Points on a hilly landscape, in no order, each with its height.
From any point a ball takes the steepest step (drop divided by distance) to one of its 2 nearest points. It stops when none of these is lower. Distance is the straight distance between rows; heights are no part of it.
laz (h 621): [106, 94, 119, 81, 54, 89, 70, 86, 112, 67, 90, 59, 109, 78, 81, 68, 148, 70, 145, 127, 100, 96, 88, 96, 97, 91, 133, 100, 77]
veku (h 411): [139, 100, 57, 95, 66, 63, 68, 108, 84, 84, 72, 97, 126, 80, 94, 151, 96, 83, 116, 77, 106, 83, 69, 81, 131, 98, 94, 89, 120]
soro (h 361): [93, 71, 88, 82, 73, 74, 73, 123, 78, 94, 122, 77, 138, 91, 101, 98, 106, 66, 116, 89, 128, 127, 104, 94, 126, 77, 135, 104, 78]
pati (h 622): [116, 123, 93, 105, 104, 97, 90, 66, 84, 127, 127, 85, 72, 104, 68, 73, 133, 86, 82, 105, 113, 113, 72, 71, 76, 132, 106, 129, 148]
Mugog (h 442): [137, 96, 60, 106, 89, 79, 81, 139, 83, 80, 64, 100, 127, 107, 106, 144, 76, 94, 117, 89, 110, 107, 74, 95, 125, 61, 89, 90, 86]
nubib (h 272): [49, 113, 116, 72, 141, 73, 130, 96, 98, 62, 120, 136, 120, 81, 113, 101, 105, 114, 93, 138, 104, 94, 123, 108, 98, 125, 109, 129, 75]
Tib (h 616): [121, 92, 107, 134, 106, 135, 97, 111, 99, 124, 64, 86, 82, 95, 106, 92, 91, 107, 126, 45, 110, 81, 91, 93, 105, 46, 36, 64, 102]
miluv (h 242): [146, 97, 74, 113, 59, 79, 86, 91, 140, 105, 79, 114, 122, 91, 101, 128, 104, 52, 80, 86, 90, 113, 74, 105, 114, 102, 86, 119, 115]
kazi (h 632): [106, 112, 65, 94, 114, 83, 119, 75, 67, 83, 124, 102, 92, 108, 99, 107, 82, 107, 86, 120, 74, 85, 84, 62, 120, 102, 71, 117, 129]
pizak (h 491): [94, 96, 106, 114, 148, 121, 144, 106, 114, 114, 144, 121, 63, 117, 98, 70, 75, 124, 82, 131, 88, 80, 104, 59, 68, 112, 88, 71, 122]
Rorub (h 617): [95, 105, 104, 97, 112, 109, 97, 80, 109, 131, 104, 108, 79, 105, 84, 96, 98, 100, 70, 107, 97, 91, 92, 114, 100, 103, 63, 144, 135]
fer (h 477): [99, 91, 95, 96, 113, 98, 112, 132, 89, 106, 65, 112, 99, 134, 115, 104, 83, 130, 135, 111, 94, 105, 119, 93, 126, 78, 109, 89, 69]
Dom (h 602): [78, 110, 87, 97, 116, 153, 85, 102, 60, 105, 87, 106, 137, 112, 142, 75, 64, 129, 89, 69, 119, 85, 105, 139, 111, 50, 55, 85, 90]
rifa (h 660): [93, 112, 84, 91, 87, 60, 77, 75, 83, 77, 112, 83, 92, 89, 90, 125, 88, 106, 80, 115, 88, 97, 82, 88, 104, 87, 95, 112, 134]
dapop (h 174): [159, 123, 78, 135, 55, 99, 85, 66, 136, 120, 82, 125, 112, 116, 120, 128, 106, 89, 69, 75, 55, 113, 75, 124, 119, 111, 86, 100, 129]
vot (h 418): [88, 115, 93, 103, 100, 85, 100, 88, 111, 113, 119, 114, 86, 105, 112, 81, 69, 101, 86, 113, 113, 121, 123, 91, 95, 94, 116, 99, 81]
setat (h 200): [83, 116, 142, 119, 136, 82, 105, 94, 131, 109, 109, 108, 60, 102, 97, 65, 137, 106, 117, 114, 101, 105, 117, 85, 43, 151, 156, 95, 90]
vup (h 609): [89, 100, 107, 88, 82, 88, 98, 78, 100, 83, 95, 71, 83, 99, 81, 75, 128, 90, 112, 121, 101, 128, 97, 62, 91, 95, 136, 108, 91]
boset (h 528): [142, 86, 59, 133, 57, 132, 97, 80, 108, 122, 86, 105, 89, 100, 120, 109, 100, 103, 74, 76, 108, 99, 94, 102, 154, 91, 83, 101, 135]
bez (h 680): [89, 83, 64, 119, 105, 128, 81, 114, 99, 64, 85, 89, 133, 90, 119, 136, 72, 71, 80, 44, 93, 123, 81, 143, 104, 53, 78, 96, 66]
Bomot (h 319): [102, 99, 98, 116, 84, 129, 103, 116, 113, 99, 89, 117, 105, 93, 118, 104, 56, 137, 113, 110, 91, 93, 112, 155, 122, 92, 79, 87, 93]
toduv (h 526): [102, 122, 92, 125, 130, 133, 156, 78, 103, 93, 147, 132, 75, 114, 115, 83, 80, 123, 73, 131, 79, 73, 94, 95, 95, 107, 65, 106, 143]
vogi (h 154): [69, 127, 138, 82, 122, 81, 96, 75, 134, 116, 107, 139, 87, 96, 115, 95, 128, 116, 117, 115, 103, 105, 133, 104, 60, 144, 157, 126, 89]
nira (h 378): [96, 74, 67, 100, 111, 91, 96, 166, 81, 66, 91, 110, 136, 88, 92, 119, 87, 93, 94, 97, 131, 127, 83, 132, 102, 108, 131, 105, 66]
lokes (h 695): [107, 121, 107, 106, 51, 79, 116, 80, 152, 76, 96, 106, 105, 82, 93, 141, 116, 59, 95, 106, 124, 132, 94, 119, 93, 97, 128, 106, 127]
buve (h 658): [108, 123, 71, 101, 61, 84, 81, 46, 110, 105, 81, 96, 124, 81, 89, 165, 124, 94, 76, 89, 69, 113, 66, 104, 114, 120, 122, 129, 146]
magot (h 185): [77, 121, 128, 96, 138, 86, 103, 88, 109, 82, 143, 106, 60, 107, 71, 87, 110, 79, 111, 113, 96, 81, 112, 109, 75, 126, 84, 125, 110]
rad (h 601): [74, 102, 121, 86, 153, 113, 127, 118, 64, 95, 115, 132, 113, 124, 152, 76, 83, 139, 108, 78, 113, 65, 128, 107, 121, 79, 65, 81, 76]
Lof (h 665): [84, 84, 59, 116, 116, 146, 88, 127, 75, 67, 91, 101, 155, 95, 120, 128, 54, 107, 67, 46, 89, 109, 55, 166, 84, 72, 78, 77, 86]
Fov (h 256): [101, 87, 118, 99, 106, 86, 55, 120, 90, 111, 68, 73, 95, 115, 76, 89, 125, 58, 111, 83, 120, 108, 108, 94, 103, 57, 91, 128, 63]
lom (h 385): [123, 69, 84, 133, 118, 144, 122, 96, 108, 90, 107, 64, 52, 96, 78, 109, 112, 118, 64, 72, 81, 120, 69, 68, 90, 123, 98, 54, 144]
gis (h 450): [75, 128, 100, 62, 90, 74, 101, 53, 80, 94, 125, 70, 119, 92, 96, 75, 129, 88, 106, 126, 114, 98, 54, 96, 91, 121, 124, 139, 154]
bapa (h 548): [89, 123, 105, 86, 113, 83, 117, 92, 93, 100, 119, 125, 80, 92, 83, 98, 88, 134, 119, 154, 95, 73, 127, 70, 89, 120, 108, 101, 95]
Rol (h 244): [55, 91, 112, 111, 122, 129, 108, 96, 81, 100, 81, 96, 110, 82, 105, 106, 62, 116, 89, 105, 86, 97, 104, 120, 110, 53, 45, 108, 83]
vosuf (h 401): [78, 70, 81, 63, 116, 79, 83, 162, 64, 66, 103, 95, 162, 81, 85, 108, 109, 101, 125, 108, 122, 101, 77, 122, 93, 130, 149, 112, 71]
kat (h 521): [88, 114, 127, 90, 136, 96, 141, 95, 99, 112, 155, 134, 70, 117, 95, 87, 109, 139, 91, 155, 87, 59, 125, 60, 76, 124, 116, 103, 125]
bekap (h 355): [93, 138, 99, 118, 83, 123, 115, 70, 110, 111, 99, 121, 95, 99, 116, 111, 48, 123, 95, 96, 104, 110, 108, 150, 102, 109, 80, 78, 105]
zadon (h 460): [134, 94, 95, 109, 98, 94, 90, 154, 96, 105, 58, 106, 115, 117, 110, 120, 91, 100, 126, 91, 125, 111, 111, 100, 114, 41, 99, 79, 51]
fige (h 635): [118, 116, 88, 115, 117, 101, 150, 80, 116, 122, 159, 108, 81, 88, 90, 115, 98, 107, 95, 115, 64, 80, 78, 69, 81, 128, 79, 109, 184]
feseb (h 608): [123, 98, 94, 138, 51, 117, 77, 91, 133, 107, 61, 103, 128, 94, 122, 125, 83, 72, 39, 90, 88, 125, 89, 134, 97, 62, 78, 83, 86]
Lafek (h 412): [141, 84, 70, 132, 87, 98, 122, 90, 112, 88, 96, 84, 54, 116, 103, 102, 106, 112, 85, 81, 71, 110, 71, 58, 118, 102, 94, 77, 145]
Sute (h 323): [62, 87, 85, 71, 137, 103, 137, 131, 85, 77, 102, 137, 147, 81, 114, 114, 82, 126, 86, 132, 99, 98, 106, 123, 112, 127, 109, 128, 71]
Mizag (h 392): [86, 99, 93, 47, 98, 65, 88, 104, 71, 83, 106, 67, 126, 94, 101, 64, 135, 105, 116, 129, 113, 93, 72, 100, 120, 117, 126, 142, 125]
Tata (h 257): [111, 130, 111, 107, 89, 88, 97, 71, 100, 74, 110, 78, 76, 93, 52, 93, 119, 80, 146, 123, 105, 90, 71, 78, 67, 141, 122, 83, 129]
Megot (h 599): [81, 97, 89, 76, 128, 72, 123, 105, 68, 81, 112, 99, 108, 102, 95, 98, 82, 98, 126, 112, 92, 89, 96, 57, 112, 84, 76, 104, 98]
rur (h 447): [101, 78, 89, 91, 96, 108, 129, 119, 109, 143, 100, 109, 97, 95, 122, 81, 86, 133, 99, 112, 117, 83, 119, 101, 146, 106, 90, 113, 125]
kofo (h 217): [144, 106, 106, 132, 47, 74, 68, 113, 104, 79, 78, 85, 117, 88, 95, 119, 136, 40, 68, 89, 112, 129, 101, 121, 109, 85, 87, 95, 66]
vakas (h 574): [84, 100, 115, 94, 153, 93, 150, 109, 75, 68, 116, 113, 84, 114, 109, 84, 82, 119, 96, 113, 82, 68, 102, 65, 100, 72, 52, 89, 93]
Doged (h 393): [64, 64, 123, 91, 129, 95, 134, 116, 100, 131, 118, 136, 106, 87, 152, 87, 98, 146, 92, 117, 112, 63, 138, 101, 142, 123, 103, 117, 111]
mifif (h 237): [111, 84, 132, 123, 65, 81, 65, 129, 86, 89, 65, 63, 110, 99, 79, 120, 140, 41, 106, 86, 129, 117, 108, 108, 112, 48, 92, 102, 66]
kosep (h 350): [119, 97, 145, 118, 56, 95, 101, 87, 103, 114, 77, 62, 74, 123, 76, 112, 133, 47, 76, 82, 112, 118, 118, 74, 73, 73, 91, 51, 87]
dopit (h 320): [93, 110, 114, 137, 97, 130, 95, 121, 129, 105, 50, 84, 86, 114, 126, 89, 74, 91, 103, 90, 94, 94, 126, 124, 85, 38, 81, 76, 42]
zisas (h 305): [140, 101, 111, 94, 70, 105, 99, 88, 113, 105, 103, 83, 93, 133, 71, 65, 152, 43, 134, 97, 106, 115, 97, 62, 84, 131, 128, 86, 93]
Zek (h 250): [124, 118, 95, 97, 74, 103, 81, 105, 126, 101, 96, 100, 106, 103, 98, 118, 63, 91, 113, 81, 69, 114, 125, 131, 91, 84, 78, 81, 56]
Defot (h 595): [130, 134, 72, 91, 60, 79, 117, 77, 114, 123, 109, 108, 107, 90, 90, 118, 84, 106, 111, 123, 95, 114, 94, 84, 102, 119, 118, 106, 133]
liga (h 495): [59, 101, 130, 96, 145, 71, 92, 90, 51, 90, 142, 117, 95, 114, 120, 65, 125, 112, 87, 117, 91, 92, 142, 77, 103, 115, 116, 118, 57]
dazub (h 514): [118, 87, 105, 134, 110, 165, 119, 111, 116, 110, 74, 107, 74, 139, 119, 46, 90, 105, 125, 75, 99, 91, 104, 112, 106, 97, 72, 70, 94]
tizer (h 592): [68, 97, 123, 80, 105, 100, 87, 68, 89, 87, 127, 62, 87, 118, 83, 52, 134, 98, 129, 138, 89, 94, 92, 64, 69, 109, 152, 96, 96]
nekep (h 577): [112, 100, 82, 123, 72, 150, 72, 101, 79, 115, 66, 91, 111, 105, 131, 84, 78, 129, 71, 79, 119, 107, 105, 132, 122, 47, 75, 79, 84]
gif (h 332): [126, 109, 72, 126, 112, 100, 86, 69, 90, 89, 117, 93, 55, 102, 81, 118, 83, 79, 100, 54, 87, 80, 80, 55, 81, 114, 70, 57, 116]
Ravat (h 294): [132, 121, 89, 128, 93, 100, 82, 69, 101, 89, 103, 84, 59, 118, 52, 129, 103, 69, 103, 95, 84, 87, 75, 62, 64, 128, 110, 73, 129]
seva (h 336): [130, 105, 94, 98, 56, 109, 101, 50, 98, 100, 103, 62, 98, 115, 69, 84, 166, 48, 115, 90, 98, 123, 63, 60, 93, 135, 135, 105, 136]
Lipet (h 176): [45, 69, 120, 87, 137, 97, 106, 127, 93, 87, 109, 103, 116, 88, 115, 101, 79, 124, 91, 112, 88, 100, 121, 119, 118, 62, 86, 120, 77]
ruriv (h 540): [122, 99, 73, 151, 109, 154, 128, 67, 79, 129, 96, 97, 67, 103, 104, 82, 103, 132, 63, 89, 79, 98, 70, 83, 115, 125, 68, 95, 153]
samid (h 224): [125, 113, 108, 87, 66, 82, 68, 129, 136, 97, 106, 104, 118, 84, 96, 119, 93, 87, 89, 101, 94, 125, 129, 155, 80, 104, 118, 94, 52]
Tabeb (h 203): [109, 88, 105, 74, 89, 62, 65, 152, 123, 81, 90, 116, 130, 100, 114, 112, 97, 90, 102, 101, 121, 105, 125, 121, 77, 103, 154, 81, 44]
feba (h 563): [105, 125, 97, 156, 131, 132, 134, 65, 104, 104, 125, 122, 72, 111, 99, 95, 62, 111, 73, 109, 63, 79, 72, 88, 70, 110, 52, 68, 143]
gefi (h 594): [94, 89, 120, 107, 149, 110, 117, 111, 75, 91, 102, 79, 65, 120, 73, 95, 92, 104, 110, 87, 67, 86, 83, 73, 84, 91, 48, 84, 109]
lefev (h 619): [75, 75, 124, 101, 124, 115, 69, 149, 112, 117, 59, 105, 122, 83, 120, 105, 100, 121, 106, 81, 98, 97, 137, 148, 91, 72, 106, 104, 21]
kiz (h 628): [61, 82, 128, 103, 129, 83, 66, 128, 112, 109, 91, 119, 116, 91, 120, 97, 98, 92, 94, 97, 108, 110, 139, 142, 93, 116, 131, 117, 41]
suv (h 341): [100, 96, 145, 115, 68, 83, 113, 108, 128, 95, 80, 82, 73, 124, 100, 103, 118, 56, 97, 95, 123, 114, 137, 89, 85, 73, 118, 58, 67]
Mava (h 504): [107, 109, 72, 115, 115, 122, 115, 101, 69, 91, 81, 102, 85, 124, 111, 99, 67, 124, 115, 95, 84, 95, 97, 85, 124, 67, 62, 82, 88]
Tusa (h 542): [99, 108, 88, 123, 132, 130, 136, 83, 65, 76, 107, 106, 88, 116, 124, 80, 72, 130, 78, 105, 66, 70, 80, 74, 103, 66, 34, 79, 112]
dokat (h 551): [58, 96, 133, 88, 125, 74, 77, 74, 86, 115, 144, 104, 96, 115, 114, 54, 128, 105, 107, 137, 87, 83, 121, 54, 71, 125, 150, 114, 88]
tama (h 503): [92, 75, 121, 127, 123, 137, 114, 115, 113, 109, 95, 105, 58, 152, 95, 85, 86, 89, 129, 84, 89, 93, 127, 104, 112, 90, 97, 79, 79]
geba (h 360): [113, 92, 132, 121, 89, 110, 100, 92, 112, 113, 92, 54, 54, 90, 58, 87, 127, 76, 77, 79, 105, 120, 100, 70, 55, 106, 103, 60, 98]
Razi (h 262): [147, 122, 115, 123, 68, 116, 98, 96, 123, 109, 76, 102, 73, 125, 92, 105, 92, 79, 109, 74, 86, 106, 123, 126, 101, 98, 75, 70, 72]
mozim (h 607): [83, 73, 105, 93, 149, 126, 81, 167, 94, 113, 74, 125, 151, 108, 130, 120, 86, 133, 130, 82, 99, 88, 115, 141, 99, 65, 103, 100, 40]
Mos (h 464): [110, 99, 109, 135, 119, 110, 124, 96, 118, 134, 152, 102, 63, 104, 82, 73, 86, 100, 90, 120, 98, 121, 97, 59, 62, 128, 112, 73, 129]
mas (h 690): [86, 104, 98, 95, 74, 101, 105, 85, 128, 94, 87, 107, 105, 60, 76, 119, 94, 84, 103, 121, 133, 122, 108, 108, 100, 107, 114, 120, 97]
Padev (h 327): [106, 91, 85, 67, 48, 79, 86, 101, 97, 101, 127, 88, 121, 90, 101, 93, 115, 80, 114, 108, 142, 108, 111, 94, 130, 111, 149, 112, 111]
bes (h 552): [129, 64, 64, 103, 62, 117, 92, 109, 100, 126, 77, 96, 115, 88, 99, 121, 100, 86, 98, 88, 109, 104, 97, 77, 148, 67, 83, 113, 103]
nesa (h 675): [112, 108, 94, 123, 54, 94, 92, 53, 109, 101, 47, 95, 99, 92, 83, 159, 115, 94, 73, 88, 78, 114, 80, 87, 119, 99, 103, 89, 118]
Maki (h 207): [76, 93, 105, 63, 135, 68, 126, 98, 78, 121, 105, 123, 117, 115, 128, 81, 129, 117, 124, 126, 113, 63, 125, 68, 123, 165, 140, 128, 114]
Zap (h 441): [98, 99, 121, 118, 104, 101, 115, 90, 135, 135, 114, 114, 74, 123, 88, 73, 100, 68, 104, 109, 110, 124, 117, 73, 76, 115, 125, 96, 96]
Gab (h 408): [73, 76, 112, 89, 106, 70, 69, 115, 72, 103, 122, 97, 119, 104, 105, 74, 108, 89, 143, 116, 112, 95, 118, 70, 118, 90, 139, 111, 71]
Roza (h 549): [74, 139, 118, 86, 130, 94, 122, 78, 106, 125, 155, 139, 111, 76, 94, 88, 117, 107, 79, 149, 94, 102, 108, 94, 71, 107, 95, 155, 116]
Fifaf (h 568): [96, 75, 103, 90, 109, 131, 126, 99, 111, 104, 136, 76, 53, 107, 62, 100, 124, 102, 105, 120, 108, 92, 101, 57, 84, 135, 136, 95, 154]
Famom (h 370): [123, 79, 112, 109, 129, 141, 111, 118, 114, 104, 114, 65, 54, 89, 66, 88, 115, 114, 70, 92, 90, 128, 90, 73, 55, 132, 107, 57, 111]
lanor (h 639): [119, 127, 85, 107, 65, 91, 73, 47, 94, 119, 105, 87, 89, 92, 75, 117, 130, 83, 78, 93, 103, 119, 80, 93, 101, 118, 115, 134, 139]
sizi (h 550): [82, 89, 114, 97, 119, 98, 117, 96, 110, 121, 129, 114, 63, 128, 93, 89, 119, 120, 113, 146, 116, 73, 118, 51, 83, 136, 163, 101, 137]
kam (h 455): [71, 93, 125, 118, 148, 75, 72, 117, 49, 106, 113, 99, 88, 109, 109, 74, 122, 108, 123, 92, 108, 98, 137, 88, 111, 96, 114, 111, 43]
vimu (h 240): [91, 102, 107, 59, 89, 59, 61, 106, 112, 88, 122, 119, 119, 96, 124, 95, 109, 107, 122, 109, 116, 96, 133, 110, 92, 133, 170, 100, 73]
ladu (h 631): [92, 131, 73, 75, 107, 79, 91, 101, 110, 85, 96, 112, 127, 76, 97, 113, 74, 106, 60, 111, 105, 131, 78, 138, 72, 108, 103, 126, 92]
sek (h 663): [100, 93, 109, 95, 112, 91, 118, 89, 112, 116, 148, 99, 82, 94, 69, 106, 83, 92, 110, 124, 75, 63, 94, 67, 87, 116, 66, 113, 154]
Dal (h 646): [87, 95, 62, 90, 124, 110, 93, 125, 84, 75, 82, 109, 140, 89, 104, 128, 58, 108, 50, 89, 98, 109, 55, 147, 86, 95, 74, 118, 98]
guku (h 620): [98, 142, 100, 55, 89, 57, 85, 97, 118, 99, 103, 106, 113, 87, 103, 98, 99, 117, 87, 124, 129, 120, 87, 113, 69, 109, 139, 120, 117]
medu (h 278): [142, 95, 93, 90, 59, 95, 103, 91, 129, 108, 90, 103, 106, 124, 86, 102, 123, 46, 112, 91, 101, 122, 100, 89, 116, 108, 101, 114, 103]
ginep (h 479): [90, 83, 103, 59, 133, 79, 85, 166, 67, 97, 136, 124, 152, 83, 113, 104, 79, 143, 86, 99, 88, 86, 107, 141, 90, 113, 100, 99, 64]
Rufa (h 295): [69, 109, 112, 136, 131, 145, 103, 111, 84, 106, 67, 86, 97, 102, 118, 86, 66, 116, 119, 89, 93, 88, 117, 115, 95, 35, 57, 82, 52]
nufa (h 288): [94, 106, 113, 54, 66, 76, 94, 80, 124, 112, 130, 100, 107, 111, 117, 84, 130, 96, 130, 112, 136, 91, 115, 89, 97, 127, 178, 101, 120]
dotef (h 326): [70, 88, 96, 38, 108, 68, 90, 102, 74, 99, 103, 94, 143, 103, 126, 74, 137, 109, 130, 123, 126, 72, 100, 89, 119, 140, 161, 132, 107]
Bop (h 605): [117, 77, 105, 127, 138, 137, 103, 112, 92, 98, 87, 69, 56, 94, 84, 90, 106, 112, 105, 47, 77, 86, 79, 80, 86, 72, 31, 71, 102]
Nedul (h 243): [144, 127, 99, 95, 47, 70, 60, 92, 120, 88, 111, 93, 123, 81, 83, 112, 120, 60, 93, 91, 96, 132, 101, 135, 91, 115, 110, 108, 80]
pize (h 610): [99, 107, 104, 47, 74, 63, 70, 118, 88, 94, 77, 77, 129, 93, 84, 116, 92, 114, 91, 116, 120, 109, 89, 114, 93, 95, 130, 104, 100]
Fup (h 634): [89, 103, 92, 123, 107, 129, 77, 76, 106, 90, 85, 104, 81, 104, 109, 104, 78, 100, 67, 80, 99, 87, 89, 147, 116, 79, 51, 125, 120]
sigog (h 593): [120, 87, 83, 138, 57, 143, 56, 110, 92, 105, 52, 91, 141, 90, 128, 115, 76, 107, 53, 72, 90, 103, 76, 151, 111, 48, 74, 76, 91]
ran (h 507): [62, 132, 119, 85, 113, 71, 112, 75, 87, 109, 131, 104, 114, 91, 90, 83, 123, 107, 97, 166, 101, 103, 85, 91, 82, 117, 130, 148, 134]
Pom (h 700): [118, 118, 125, 99, 43, 71, 114, 71, 152, 81, 101, 82, 96, 83, 84, 109, 131, 53, 121, 110, 111, 110, 75, 83, 69, 102, 124, 83, 138]
sabu (h 623): [118, 135, 83, 112, 76, 85, 135, 65, 111, 134, 129, 96, 86, 90, 88, 141, 98, 106, 110, 115, 83, 91, 79, 66, 93, 127, 119, 102, 187]
kek (h 493): [106, 73, 119, 110, 100, 100, 110, 119, 99, 107, 82, 88, 68, 149, 83, 96, 108, 90, 132, 104, 92, 109, 117, 76, 123, 86, 119, 92, 87]
buzi (h 590): [91, 74, 113, 54, 113, 93, 100, 118, 115, 117, 61, 103, 80, 125, 100, 89, 129, 111, 116, 92, 126, 82, 120, 84, 113, 107, 123, 123, 104]
momi (h 388): [86, 125, 104, 114, 107, 118, 131, 71, 87, 116, 111, 108, 65, 105, 97, 94, 72, 135, 82, 101, 102, 106, 116, 104, 94, 110, 81, 77, 102]
kir (h 220): [84, 120, 131, 101, 134, 95, 109, 89, 114, 88, 133, 92, 63, 96, 60, 69, 131, 85, 129, 119, 111, 89, 90, 90, 50, 157, 119, 103, 122]
nugi (h 333): [82, 101, 127, 102, 105, 94, 95, 111, 125, 108, 61, 87, 75, 117, 111, 88, 97, 90, 101, 88, 103, 112, 137, 99, 85, 68, 114, 89, 44]
Raso (h 707): [124, 117, 111, 111, 24, 84, 88, 45, 116, 59, 87, 76, 107, 89, 89, 125, 148, 44, 110, 113, 122, 93, 74, 81, 89, 97, 128, 68, 125]
Laru (h 321): [62, 75, 122, 63, 127, 71, 120, 124, 99, 118, 118, 116, 126, 106, 127, 110, 96, 125, 96, 131, 94, 69, 129, 125, 132, 129, 121, 139, 125]
Kefi (h 282): [122, 97, 93, 115, 74, 125, 76, 125, 127, 94, 69, 108, 123, 80, 97, 136, 60, 96, 105, 85, 83, 92, 102, 161, 104, 76, 61, 88, 76]
sig (h 490): [112, 91, 72, 118, 88, 142, 127, 82, 98, 121, 93, 107, 100, 84, 115, 83, 83, 128, 89, 105, 87, 95, 92, 105, 141, 105, 58, 114, 131]
Lun (h 579): [79, 69, 117, 53, 112, 107, 112, 100, 111, 99, 107, 76, 69, 111, 72, 86, 137, 102, 129, 106, 99, 72, 109, 64, 95, 125, 123, 115, 129]
bekev (h 234): [157, 123, 101, 140, 71, 113, 103, 67, 133, 113, 76, 106, 71, 120, 91, 115, 109, 85, 89, 62, 64, 114, 79, 110, 90, 121, 75, 75, 118]
dek (h 576): [102, 71, 86, 98, 92, 143, 91, 140, 93, 104, 76, 100, 137, 83, 113, 114, 95, 109, 100, 62, 125, 128, 113, 146, 123, 70, 95, 92, 51]
Zarip (h 598): [98, 104, 111, 54, 94, 73, 94, 101, 97, 112, 53, 80, 85, 112, 81, 103, 107, 112, 100, 105, 121, 95, 88, 84, 100, 99, 102, 111, 120]
Dun (h 433): [109, 87, 92, 111, 94, 90, 140, 99, 123, 80, 94, 87, 58, 103, 107, 84, 109, 107, 100, 79, 105, 128, 89, 94, 124, 102, 99, 97, 134]
Kogen (h 558): [109, 109, 84, 135, 71, 171, 90, 64, 95, 109, 73, 94, 92, 108, 128, 72, 82, 118, 86, 63, 95, 89, 98, 116, 107, 73, 62, 69, 116]
Tetu (h 686): [96, 96, 75, 121, 70, 125, 111, 65, 116, 85, 53, 101, 106, 68, 107, 140, 89, 104, 81, 71, 88, 125, 84, 112, 131, 92, 82, 99, 107]
zub (h 572): [103, 126, 83, 74, 89, 79, 127, 88, 103, 113, 122, 118, 114, 73, 96, 103, 99, 132, 124, 148, 100, 110, 114, 83, 106, 136, 128, 120, 111]
maba (h 443): [105, 91, 93, 67, 120, 63, 81, 156, 69, 94, 116, 101, 157, 83, 96, 113, 84, 103, 123, 79, 86, 113, 88, 132, 108, 101, 83, 106, 73]
Vis (h 591): [91, 79, 80, 99, 119, 164, 99, 148, 80, 98, 68, 119, 152, 104, 128, 99, 84, 131, 127, 76, 108, 98, 105, 164, 129, 79, 89, 102, 64]
Sidum (h 682): [90, 90, 106, 123, 85, 91, 106, 97, 108, 91, 69, 89, 93, 73, 89, 123, 82, 86, 109, 83, 107, 121, 98, 110, 121, 82, 81, 97, 94]
zulav (h 674): [99, 108, 97, 124, 77, 55, 66, 88, 96, 74, 85, 76, 93, 79, 95, 127, 88, 77, 79, 89, 99, 120, 81, 110, 103, 76, 99, 96, 103]
kani (h 384): [142, 104, 92, 103, 60, 74, 70, 88, 95, 85, 70, 83, 88, 82, 76, 130, 121, 70, 123, 62, 113, 84, 85, 72, 114, 98, 81, 78, 106]
nini (h 363): [122, 109, 84, 96, 93, 95, 84, 83, 94, 95, 100, 84, 64, 88, 75, 96, 100, 77, 118, 70, 112, 94, 108, 60, 85, 96, 76, 80, 83]
Vem (h 532): [117, 92, 91, 114, 116, 178, 117, 83, 91, 126, 83, 93, 73, 130, 101, 59, 93, 123, 84, 72, 88, 96, 88, 96, 96, 108, 62, 85, 123]
Vufi (h 633): [83, 108, 91, 86, 111, 124, 122, 94, 77, 105, 125, 121, 120, 108, 145, 78, 58, 131, 85, 86, 109, 85, 112, 126, 125, 90, 59, 89, 109]
pulug (h 359): [85, 69, 58, 86, 126, 105, 125, 170, 95, 71, 108, 136, 135, 90, 107, 118, 71, 129, 89, 111, 111, 100, 89, 141, 101, 126, 130, 104, 75]
luk (h 588): [104, 133, 85, 101, 109, 101, 111, 68, 101, 148, 140, 119, 100, 90, 86, 97, 111, 93, 80, 123, 97, 105, 86, 84, 85, 114, 88, 157, 153]
penod (h 227): [60, 115, 118, 70, 139, 88, 101, 92, 106, 76, 112, 116, 90, 91, 98, 95, 102, 91, 112, 91, 105, 90, 132, 129, 90, 118, 87, 125, 62]
rab (h 247): [68, 81, 120, 75, 113, 71, 101, 121, 108, 101, 132, 98, 120, 84, 101, 98, 92, 107, 99, 118, 79, 108, 110, 137, 122, 106, 96, 143, 111]
dip (h 566): [125, 56, 64, 104, 58, 145, 92, 134, 97, 99, 83, 102, 131, 87, 106, 135, 98, 95, 86, 80, 121, 117, 106, 129, 151, 71, 97, 103, 84]
pid (h 570): [81, 97, 134, 71, 159, 69, 108, 133, 70, 97, 128, 149, 133, 104, 151, 88, 93, 135, 94, 93, 94, 53, 131, 102, 109, 95, 73, 96, 64]
lan (h 630): [85, 107, 103, 69, 94, 66, 62, 98, 93, 45, 114, 73, 115, 65, 88, 76, 123, 89, 137, 126, 101, 95, 93, 109, 88, 99, 121, 115, 69]
kobu (h 524): [82, 81, 110, 75, 161, 80, 97, 155, 47, 116, 121, 140, 170, 101, 146, 102, 93, 140, 96, 97, 88, 83, 118, 115, 114, 104, 96, 108, 52]

Two balls start at each pair of points below. Name the first point that both come to, or write none.
Lafek, bes | Lipet
bez, Mugog | none
vup, Dun | none

Call two points neighbours if one is among the 2 nearest of the other. Go from one point of each pair to the other, from neighbour to neighbour, staying as low as possible. Name the highest point that can't be avoided.
samid, magot | vimu
vogi, Lipet | nugi
dapop, Zek | Razi
Maki, Lipet | Laru
kofo, magot | Nedul
vogi, magot | kir
